Each scene shows the same named points in several views. A view is turned or mirrored, shifted and resized as a whole, has a little noise and may leave points out.
In the rows, zero is written as 128.

Scene 1
View 1
K573: [128 117 108 119 133 133 128 160 109 109 128 131 120 124 122 112 153 113
 128 109 161  98 120 160  65 127 119 129 164 148 104 100 111 125 130 110
 111 116 146  84 150 138 127]
K376: [125 118 139 115 119 129 103 119 110 119 123 119  99 150 146 108 120 118
 140 108 137 130 114 123 148 106 115 123 145 142 124  98  89 134 108 102
  98 117 141 120 107 106 124]
K466: [124  81 126 119 122 140 110 135 106 117 146 131 121 117 149 115 161 112
 139 100 136 122 121 141 100  95 125 142 177 134 105 114 126 138 113 100
 108 126 139 107 153 133 120]
K88: [141 113 127 125 122 134 125 138  92 130 146 131 116 125 137 109 141 116
 137 106 136 112 129 129 108 118 126 134 153 134 107  92 120 118 124  97
 103 102 137 116 140 134 140]
K165: [120 119 134 110 130 109 129 134 107 111 159 104  82 134 145  88 118 127
 132  94 119 114 132 116 132 103 123 134 139 139 132 102 108 131 109  97
 121 121 123 109 127 126 132]
K484: [118 110 122 112 131 125 129 140 107 111 147 128 105 122 138 103 149 115
 133  94 139 106 119 141  86 111 121 139 159 145 113 107 112 123 122  99
 119 124 131  99 144 139 129]
K918: [126 118 115 118 126 133 119 140 114 107 130 120 116 126 129 108 142 119
 134 112 144 101 118 138 109 120 118 131 149 141 120 104 114 127 118 112
 111 118 141  94 132 132 125]
K654: [136 126 106 112 118 156  99 123 126 104 107 123 126 136 139 120 135 124
 137 122 142 106 119 133 133 127 114 121 146 124 132 113 113 150 110 123
 111 123 164  88 121 130 125]
K593: [105 129 136  99 126 125 110 104 118 106 128 122  90 147 149  98 123 116
 139  89 128 119  99 120 138 106 113 132 139 147 137 117  82 127 107  96
 123 135 132 111 104 121 128]
K111: [131 129 123 115 131 115 129 149 111 108 146 104  90 136 135  95 117 130
 127 106 133 108 139 130 118 118 120 125 139 138 127  95 108 135 116 109
 115 115 135  95 130 126 132]
K792: [122 129 114 112 127 136 125 129 111 107 141 124 115 120 129 104 141 119
 135 103 133  92 115 128 109 125 120 139 139 136 126 110 121 120 120 107
 123 120 136  93 131 148 136]
K646: [120 117 119 106 131 121 119 142 121  99 144 105  90 134 146  95 126 130
 129 100 128 111 134 134 114 108 120 128 150 135 133 111 110 148 109 111
 125 132 138  88 137 129 123]
K190: [129 139 119 118 130 123 120 150 117 105 114 111 102 145 118 105 120 122
 129 121 158 103 120 141 116 131 112 113 137 151 122  88  90 129 122 117
 100 110 144  91 111 114 124]
K170: [113 157 119  93 136 125 138 112 113 107 148 128  87 134 145  86 119 123
 128  78 119  92 112 119 108 127 119 137 126 136 142 119  98 115 121  95
 147 130 130  94 123 154 152]
K362: [138 142 116 122 117 157 113 115 104 122 111 141 135 132 123 121 137 111
 141 119 150  98 101 126 129 140 114 127 133 136 118  98 108 111 125 109
 100 104 150 108 110 135 140]
K403: [116  99 111 127 124 145 112 142 110 101 118 136 147 104 106 124 177 101
 139 122 165  90  90 152  88 123 115 144 162 155 101 108 124 109 124 115
  98 117 137  92 133 140 114]
K453: [144 136 124 122 119 135 114 129 109 119 122 113 109 142 131 108 114 126
 136 123 138 109 127 118 152 129 117 118 128 133 128  88 105 130 116 111
  96 104 147 111 107 117 133]
K115: [ 99 123 129 111 134  94 133 140 124  82 158  84  81 122 119  80 120 129
 132 105 122  92 118 117 143 106 117 140 124 154 144 105 112 122 101 109
 125 130 106  92 109 127 117]
K185: [130 107 136 114 124 137 111 127  97 133 124 145 106 146 156 114 140 109
 135  93 148 135 114 143  94 106 120 124 172 143 101 103  86 132 126  88
 102 117 147 121 135 116 133]
K328: [134 141 107 118 112 165 107 103 116 108 111 132 141 123 120 120 139 117
 144 125 136  87  98 114 151 141 112 134 120 125 135 111 125 118 115 121
 109 112 152  99 103 145 135]
K92: [139 115 120 118 105 178  89  91 107 127 109 150 149 128 146 132 151 109
 150 116 134 116  99 117 151 122 118 137 147 118 121 117 121 128 111 107
  99 114 159 120 116 136 134]
View 2
K92: [100 146 105 181  95 118 125 163 107 166 151 186  93 190 149 128 129 165
  95 108  70 154 102 121 120  84  87 154  67 211  84 127 114  83 167 111
 181  94 126  76 150 106 135]
K115: [ 72 145  62 113 129 135  86 154 119 132  94 100  83 139  88 143 139  56
 158 112 168 140 142  83  99 142  82  87 133 114 142  68  98 158 129 158
 134 142  86 156 129 160  60]
K111: [ 96 127 109 127 102 157  94 127 128 115 104  83  99 154 108 120 137  98
 126 145 106 111 151 107 110 128  87  92 105 152 133  93 110 167 146 139
 122 152 109 141 154 123  88]
K170: [114 164  90 136 110 135  81 141 107 143 118  80 132 107 120 150 161  96
  93 118 130 112 131  97  81 144  88 100 111 172 162  73 160  86  98 156
 141 165 130 168 133 128 101]
K484: [ 90 122 109 168 128 163 106  88 125 142 142  86 104 165 104 103 157  93
  88 159  95 136 120 125 136 107 103  98 112 143 143 101 132 115 137 145
 137 132  96 151 162 152 111]
K792: [103 143 108 149 132 139 106 109 123 160 123  94  96 140 127 130 140 107
  95 143 107 147 121 124 110 120  86 112 106 160 126  93 128 116 130 140
 149 119 120 142 140 137 100]
K88: [ 92 104 136 143 112 161 121 100 116 130 138 115 109 184 136  94 148 115
  94 149  80 131 118 116 138 109  83 125  99 160 119 104 124 132 134 136
 124 110  92 124 168  99 101]
K165: [ 80 125  96 119 106 152  91 155 108 108 111 110 119 162 103 116 151  67
 124 114 128 107 135  87 113 120  96  92 106 149 145  93 118 146 131 146
 116 146  81 150 149 130  84]
K654: [109 156  97 171  96 131 105 149 134 151 118 119  73 162 120 142 113 152
 116 136  80 140 142 132 104 103  88 112  76 194  97 121  96 139 187 113
 172 131 150 101 142 137 121]
K453: [ 97 136 109 128  80 140 109 155 121 120 111 137  89 164 131 130 122 146
 150 126  99 125 151 102  98 133  67 125  95 172 101  92  94 160 152 126
 135 142 125  92 152  76  90]
K593: [ 81 158  60 167  83 136  93 183 107 127 143 144 106 161  91 138 161 111
 138 103 137 118 134  84 105 125 100  99 110 163 146  87 121  90 134 145
 153 178 107 120 154 139 111]
K376: [ 77 134  84 159  69 147 107 176 116 108 139 159  99 197 103 118 145 129
 151 115 108 114 144  88 121 116  89 112 100 165 121 104  97 129 157 132
 137 165  99  92 168 110 107]
K403: [ 89 128 105 208 153 144 142  47 145 188 166 112  49 180 114 111 137 141
 100 188  88 199 103 157 147 106  85 133 123 127 102  96  96 107 150 136
 175  97 115 104 163 158 113]
K918: [ 95 132 103 163 120 147 110 105 133 146 130  97  80 162 113 119 136 120
 113 153  96 145 135 128 122 118  87 110 103 152 117 101 107 138 152 134
 147 130 116 126 154 138 104]
K190: [ 96 138  95 159  88 152 109 110 146 124 123  92  68 154 105 131 130 149
 159 167 104 131 163 119 107 146  73 106 118 142 118  83  87 163 152 134
 138 175 134 101 163 106  92]
K362: [107 143 115 168  97 129 126 115 125 161 144 138  86 160 146 134 132 175
 119 146  86 152 123 123 106 130  66 150 100 177 100  89 113 104 134 131
 163 127 145  82 156  77 112]
View 3
K453: [126 119 117  92 127 123 115 111 112 121 114 156 129 129 128 162 130 129
 119 113 162 145 106 113 128 117 135 122 119  98 111 113 147 131 131  94
 123 105 101  79 125 104 132]
K466: [166 122 113 127 161 136 152 140 123 126 119 159 154 121 109 123 160 100
 143 126 128 125 163 133 148 154 152  93 143 117 128 153 107 134 121 115
 148 110  95 155 116 123  95]
K918: [153 132 116 109 155 119 152 113 125 116 116 149 147 114 119 146 140 114
 121 112 138 120 127 115 148 125 141 125 129 101 117 135 130 149 116 112
 138  96  98 117 119 119 102]
K170: [156 113 119  85 152 118 154 151 116 103 112 170 116  64 161 155  95 104
 124  90 130  72 101 136 147 123 109 140 133 131  98 131 123 177 135 108
 137  92  97  81 118 117  97]
K165: [146 121 114  96 136 115 127 155 123 122 105 161 127  96 143 174 133  81
 123 101 134 105 126 138 127 134 131 111 144 119 106 160 123 141 148  88
 119 107 116  95 126 120 122]
K185: [150 112 101 136 175 152 143 148 113 112 111 180 130 138 117 144 147 118
 125 128 132 107 139 119 137 150 143  85 128 113  99 125 129 119 139 117
 145 104  48 124 108 104 106]
K376: [134 120 119  97 134 147 114 141 115 111 104 184 133 123 133 163 148 112
 123 119 163 141 124 111 120 128 128 103 131 100 101 133 129 112 144 106
 118  96  78  92 121 109 124]
K573: [159 142 102 139 185 110 180 102 128 117 119 136 150 129 104 146 142 119
 111 114 112  95 135 110 164 131 155 123 126  99 117 130 141 159 105 121
 155  95  82 138 114 119  88]
K115: [151 149 134  76 122  97 137 142 138 114  99 147 150  76 148 192 142  84
 111  89 145 104 114 122 124 112 118 138 146 105 105 185 119 153 139  90
  97  78 134  88 127 135 113]
K88: [145 109 110 123 154 116 143 131 116 132 122 135 137 131 113 137 143 127
 132 122 130 107 130 138 142 148 152 103 123 120 119 130 136 142 133  92
 133 113  93 116 110 110 114]
K328: [145 111 142  69 121 125 133  99 111 115 130 152 148  96 127 102 129 165
 148 122 183 156 103 116 146 115 124 147 114 104 129 104 120 153 108 112
 134  88 104  88 117 111  99]
K362: [139 111 124  99 146 126 141 106 111 116 126 151 139 123 116 120 132 169
 136 125 162 129 102 115 145 124 136 131 106 104 116  98 138 148 119 112
 137  90  74  92 107 104 104]
K92: [146  93 131  88 132 157 124 119 102 117 132 176 142 117 119  82 141 158
 161 138 181 169 129 123 144 139 134 114 118 112 129  97 112 129 115 120
 146 103  80 111 113 104  99]
K111: [142 133 105 105 148 111 139 124 123 121 108 151 129 112 133 180 126  88
 108  99 127 111 123 123 137 123 137 122 136 106 110 140 141 147 129  94
 131 109 113  98 129 116 121]
K654: [145 127 115  91 143 140 136  98 113 110 117 177 139 112 127 130 126 118
 127 112 160 162 129 104 150 115 133 132 129  92 124 103 128 139  98 124
 155 104 102 109 135 110 104]
K646: [153 135 105 102 151 126 143 132 126 115 104 169 135  98 140 169 126  70
 115  98 128 121 139 121 143 123 133 121 148 107 113 149 124 146 121 108
 141 108 117 114 137 124 108]
K403: [168 145 129 123 167 114 180  99 133 117 128 131 182 124  90 113 172 156
 132 130 144 118 134 104 162 132 151 129 118  94 126 144 122 156 101 128
 141  70  78 148  99 127  73]
K190: [136 147 109 109 154 115 141 101 126 109 107 153 139 130 120 183 136 120
  96 107 146 120 108  93 139 107 137 131 122  81 102 121 154 139 122 108
 128  87  86  92 124 112 117]
K484: [163 129 110 124 169 117 166 137 127 119 114 151 145 107 120 146 142 104
 123 110 118  92 137 128 150 140 142 112 136 115 112 151 124 154 128 112
 141  96  90 129 113 122  93]
K792: [157 123 122  99 151 112 158 124 121 118 120 144 140  95 128 136 127 120
 131 105 134 106 121 130 153 128 133 132 129 116 119 135 125 165 118 108
 139  96 106 107 116 122  95]
View 4
K403: [130 158 121 118 163 150 102 175  77 147 153 142 134 118 129 148 114 152
 101 104 174 122 103 133 150 130 183  48  80 169  95 102 118 193 129 103
 148 136  68 151 128 132 130]
K918: [149 150 130 109 147 148 102 149 122 119 126 143 118 136 136 118 107 115
 105 121 162 102 116 141 151 131 156  95 123 152  96 126 119 150 109  99
 136 121  80 143 122 116 136]
K328: [133 109 118 104 113 197 141 158 143 118 131 117 104 129 143 119 129 175
 117 130 149 118  87 144 170 132 195 118 123 162 119 111 160 120 148 109
 150 151 100 138 108  94 122]
K376: [169 139 113 112 152 154 120 133 127 103 117 116  91 185 138 139  97 111
  98 115 129  96 125 127 170 147 149 133 145 140  89 162 111  98 122 123
 163 127 101 106 125 103 141]
K362: [118 139 113 134 139 183 124 164 138 124 121 114 111 129 147 129 125 148
 100 125 132 116  86 146 167 140 183 104 126 160 111 124 141 125 126 134
 134 138  88 119 124 120 114]
K484: [136 139 132 118 159 131  96 138 110 121 118 145 119 120 134 120 100  98
  97 127 168  87 141 130 148 143 143  90 129 150  95 119  90 180  90 103
 134 120  69 133 132 125 150]
K573: [128 178 130 132 167 136  85 159 109 135 128 155 139 117 143 119 105  99
  95 117 168 102 111 151 139 124 149  59 109 160  94 119 112 182  93  99
 117 109  63 149 133 145 127]
K92: [119 116  90 138 130 208 164 139 116 108 113 102 115 134 146 143  90 174
 101 133 153 124 114 133 163 151 200 115 129 164 106 142 137 120 159  90
 169 138 106 117 129 110 124]
K453: [167 153 127 110 134 170 109 148 157 105 111 125  95 160 129 119 120 119
  99 127 128 113 101 148 165 135 168 141 138 141  98 153 135  88 118 126
 131 130  94 127 123 102 121]
K88: [140 154 124 129 153 160 102 141 123 115 101 130 115 113 114 130 104 116
  84 140 151 117 134 133 149 157 177 120 125 144  89 139  92 151  95 119
 119 123  69 126 141 126 136]
K190: [167 175 135 109 153 137  86 163 142 123 135 142 106 171 146 118 123  94
 103 106 132  99  87 152 162 117 142 100 128 147  97 138 135 111 104 132
 129 120  83 133 117 116 120]
K646: [170 138 139  93 141 131 102 128 135 102 117 153 111 152 142  99  91  82
 111 128 169  80 143 140 150 127 127 113 147 143  93 137 109 139  98  76
 141 110  86 149 120 102 151]
K111: [170 154 146  98 142 133  87 137 149 106 111 149 103 145 130 102 110  82
 103 131 151  92 128 146 151 130 139 126 143 136  95 139 112 126  88 107
 120 115  79 143 123 106 141]
K170: [120  84 143 102 125 132 107 128 164 108 110 134  95 120 163  83 125  90
 117 142 146  49 128 136 170 137 119 117 170 151 129  92 113 154  76 127
 129 130  82 116 107 101 151]
K593: [152  95 123 100 143 133 125 127 130 107 127 122  85 178 156 125 104 106
 112 116 138  62 132 119 180 144 128 119 159 147 108 130 108 122 112 123
 173 134 101 102 110  94 155]
K654: [145 145 114 115 131 178 132 143 136 109 126 134 121 156 159 113  96 127
 113 125 160 107 104 155 155 120 160  99 134 160 101 140 154 115 140  73
 152 117  99 148 117 109 118]
K466: [145 145 113 124 161 151 116 127  86 113 113 140 131 125 120 139  71 119
  93 130 186 108 160 123 140 150 164  91 120 148  81 144  84 178 117  67
 155 116  76 139 145 124 152]
K185: [127 158 100 158 175 146 118 130 101 114 106 117 119 150 146 148  78  97
  80 120 141  92 138 128 157 156 147  95 138 149  86 159  87 146 102 118
 153 110  83  94 146 143 137]
View 5
K190: [113  94 104 101 106 158 124 136 110 120  84 135 154 166 131 100 167  98
 119 120 183  86 107 143 118 132 101  98 168 123 127 104 135 153  74 126
 137  86 124 130 170 131 152]
K466: [135  83 134 109 177 143 186 125 119 137 116 188 136 121 135  76 163 107
  93  82 128 146 112 105  67 134 120  49 131 122 178 165 140 133 121 114
 136  94 143 154 120 128 118]
K165: [150  91 104 127 161 122 128 151 135 126 123 153 138 141 183  94 162 132
 108  99 166 128 103 114  99 112  97  80 166 156 116 126 173 154 120 130
 125 139 132 146 139 157 150]
K792: [138 120 114  86 135 166 141 135 149 113 115 164 119 132 162  81 171 101
  99  99 151 107  88 119  82 108 110  81 142 135 133 131 134 133 138 113
 114  88 138 144 125 140 155]
K115: [154 105  94 116 165 134 111 159 151 102  83 119 145 148 188  81 155 122
 123 101 186  84 115  98 112  95 102  72 173 183 122 109 174 178 138 118
  87 142 140 121 142 156 159]
K646: [147  98 106  95 160 123 143 147 126 115 104 176 130 131 150  97 158 121
 112 105 162 119 110  92 110 114 107  80 161 134 111 134 146 150 116 135
 114 112 138 132 139 145 120]
K918: [131 106 117  92 136 162 150 132 129 121  97 162 136 141 141  84 167  97
 104 103 155 107  99 124  93 125 112  76 145 127 148 132 134 143 116 116
 121  81 135 136 138 130 142]
K484: [131  89 126  94 143 158 157 129 122 111 111 167 135 127 146  96 185 111
  95 101 140 125 104 104  57 119 118  69 155 145 145 146 131 144 130 115
 133 100 150 152 119 136 141]
K403: [113 108 139  77 131 205 177 111 132 115  73 148 142 136 115  61 178  66
  94  89 139  90 107 126  58 131 128  51 124 127 212 146 109 138 131  84
 118  47 148 135 124 105 149]
K88: [135  92 129 117 133 158 156 126 124 147 135 170 137 148 164  87 177 112
  94  98 140 139  83 155  69 137 109  78 149 129 159 143 146 138 115 115
 142  85 128 156 131 136 160]
K593: [102 100  99 124 156 141 125 147 146 113 108 123 125 116 158  85 148  98
 102  84 178 104 123 105 111  91  86  87 132 134 116 112 161 110  98 123
 149 158 140 171 156 148 149]
K185: [ 94  67 128 123 136 151 166 123  99 134 129 161 142 124 124 102 176 104
  90  95 144 148 115 128  69 135 105  80 140 113 151 146 134 113  78 123
 185 113 139 184 144 131 134]
K92: [112 133 121 115 149 176 161 124 161 164 133 166 110 123 144  48 126  65
  91  64 148 120  88 163 118 124  91  79  78  70 174 133 146  75  97 109
 150  82 118 172 159 121 148]
K453: [131 113 105 124 125 149 124 142 136 149 117 148 140 166 162  80 145 103
 114 100 179 107  87 168 134 132  89  99 144 109 131 108 159 133  83 126
 132  93 110 141 172 136 163]
K111: [147  96 107 104 135 133 131 146 121 122 110 163 140 154 161 103 168 125
 113 116 167 118  95 123 103 125 104  89 175 141 112 123 151 158 109 134
 119 100 130 132 146 146 147]
K573: [125  91 129  73 115 173 163 121 105 108 100 176 140 140 120 104 195 100
  98 117 139 114  98 115  58 134 126  77 163 130 149 146 106 151 118 116
 133  57 144 138 125 124 135]
K328: [127 156 108  95 130 190 133 133 183 141 113 146 109 141 163  44 132  65
 102  77 166  81  79 163 129 108  91  86  96  95 157 109 144  98 120 103
 114  72 115 145 156 126 169]
View 6
K92: [164  93  67 156  99 126 125  90 163 184 138 126 145 188 146 186  99 170
 124 135 103 170 185 143 108 128 209 105 123 176 105  88 129  95 120 114
 109 150 174 137 159 100 141]
K403: [124 109  67 182  97 144 159  84 132 163 145  85 119 169 139 166 109 115
  77 104  90 180  84 142 140 149 152  40 166 160  78 150 124 114  99 125
 107 116 115  95 143 126 148]
K593: [190  87 109 144 115 166  73 114 155 107 129 119 137 123 111 141 133 182
 104 134  99 140 120 171 118 152 176 113 107 107 122  98  96 110  97  83
  91  97 181 149 188  72 125]
K466: [107  96  57 155 147 159 128  85 123 132 156 129 121 143 148 176 125 145
 130 149  87 178  98 150 137 114 137  84  97 135  91 120 103  98 104 129
 117 129 116 116 161  96 170]
K115: [188 101  77 171 115 218  96 120 127  88 159 130 131  95  84 113 152 184
 101 111 119 154  82 138 123 152 148 127 138 102  80 168  67 127  68  93
 109  66 171 117 182  91  98]
K185: [111  98 108 130 149 122 100 115 124 131 106 119 139 141 137 173 110 139
 105 136  66 128 111 168 134 136 147  93  92 124 116  88 121 100 119 112
 120 136 122 150 174 100 174]
K573: [122 120  93 169 133 140 132 105 124 139 120 109 114 134 124 161 117 106
 107 101  61 155  67 142 130 141 132  74 148 121  76 137 121 140  82 122
 124 139  84 113 142 144 141]
K165: [158  97  82 145 145 191  88 126 112  94 144 146 142 100 100 134 140 180
 125 122  99 138 110 142 123 132 146 147  99 103  90 129  79 112  80 104
 124 101 153 138 191  90 125]
K918: [151 109  85 165 122 161 117 109 135 136 132 125 128 135 115 158 125 145
 114 116  88 155 102 140 123 142 154 100 137 130  80 136 108 130  94 111
 123 122 132 121 158 121 127]
K453: [170 109  94 148 122 148  96 136 139 151 108 150 167 136  97 159 118 177
 112 112 106 125 151 130 109 155 176 146 137 144  79 132 104 127 119  99
 147 117 174 148 169 129 111]
K170: [205 104 102 158 106 178  84 124 130  95 141 115 116 105 101 115 130 159
 131  85  69 144 115 148 110 134 174 137 123  87 118  92  97 131  25  95
  84 141 139 139 189  88  96]
K646: [163 105  87 160 144 182  92 107 145 107 137 152 118 104 110 153 145 161
 142 138  92 160  87 150 115 132 140 121 112  98  82 131  87 138  89 100
 121 117 133 129 159 108 121]
K654: [179 108  89 167 113 143 105  99 182 163 120 149 127 151 121 182 122 160
 139 138  97 168 131 144 103 144 179 110 143 142  79 120 115 143 118  97
 121 140 152 132 139 130 116]
K376: [156  93 103 138 134 150  85 125 147 131 111 139 159 134 112 163 126 182
 104 146 106 127 134 159 119 153 167 123 107 131 101 114 101 108 137  93
 126  97 180 154 179  95 141]
K190: [162 117 119 159 124 149  95 132 145 136  93 131 148 123  92 153 124 148
  91 107  91 122  95 143 117 171 153 112 153 123  76 148 108 147 116  92
 140 104 144 137 155 143 112]
K792: [166 106  75 169 111 170 119 108 128 131 147 120 121 132 115 140 121 148
 122  99  86 160 111 135 119 134 164 110 139 124  89 127 105 125  58 113
 107 135 131 120 167 111 117]
K362: [168 110  93 159  94 128 121 120 138 171 114 110 148 168 119 159  98 149
  97  92  86 136 155 133 115 152 192 106 155 160  95 111 128 119  97 110
 121 143 155 136 166 129 120]
K328: [201 104  67 176  74 151 126 103 161 178 142 121 143 174 117 159 107 173
 113 102 112 168 173 128 105 145 214 114 165 171  89 121 118 120  91 104
 108 134 183 125 158 119 100]
K88: [118 107  72 144 138 149 127 120  97 138 135 128 148 140 121 155 112 145
 114 105  80 136 128 129 131 128 150 123 114 139  85 124 108 102  86 129
 138 137 124 133 179 117 148]

In a view up to two points have been moved. Name them for each view, in the order of its rows, or write none.
view 1 | K328
view 2 | none
view 3 | none
view 4 | none
view 5 | K190, K573
view 6 | K115
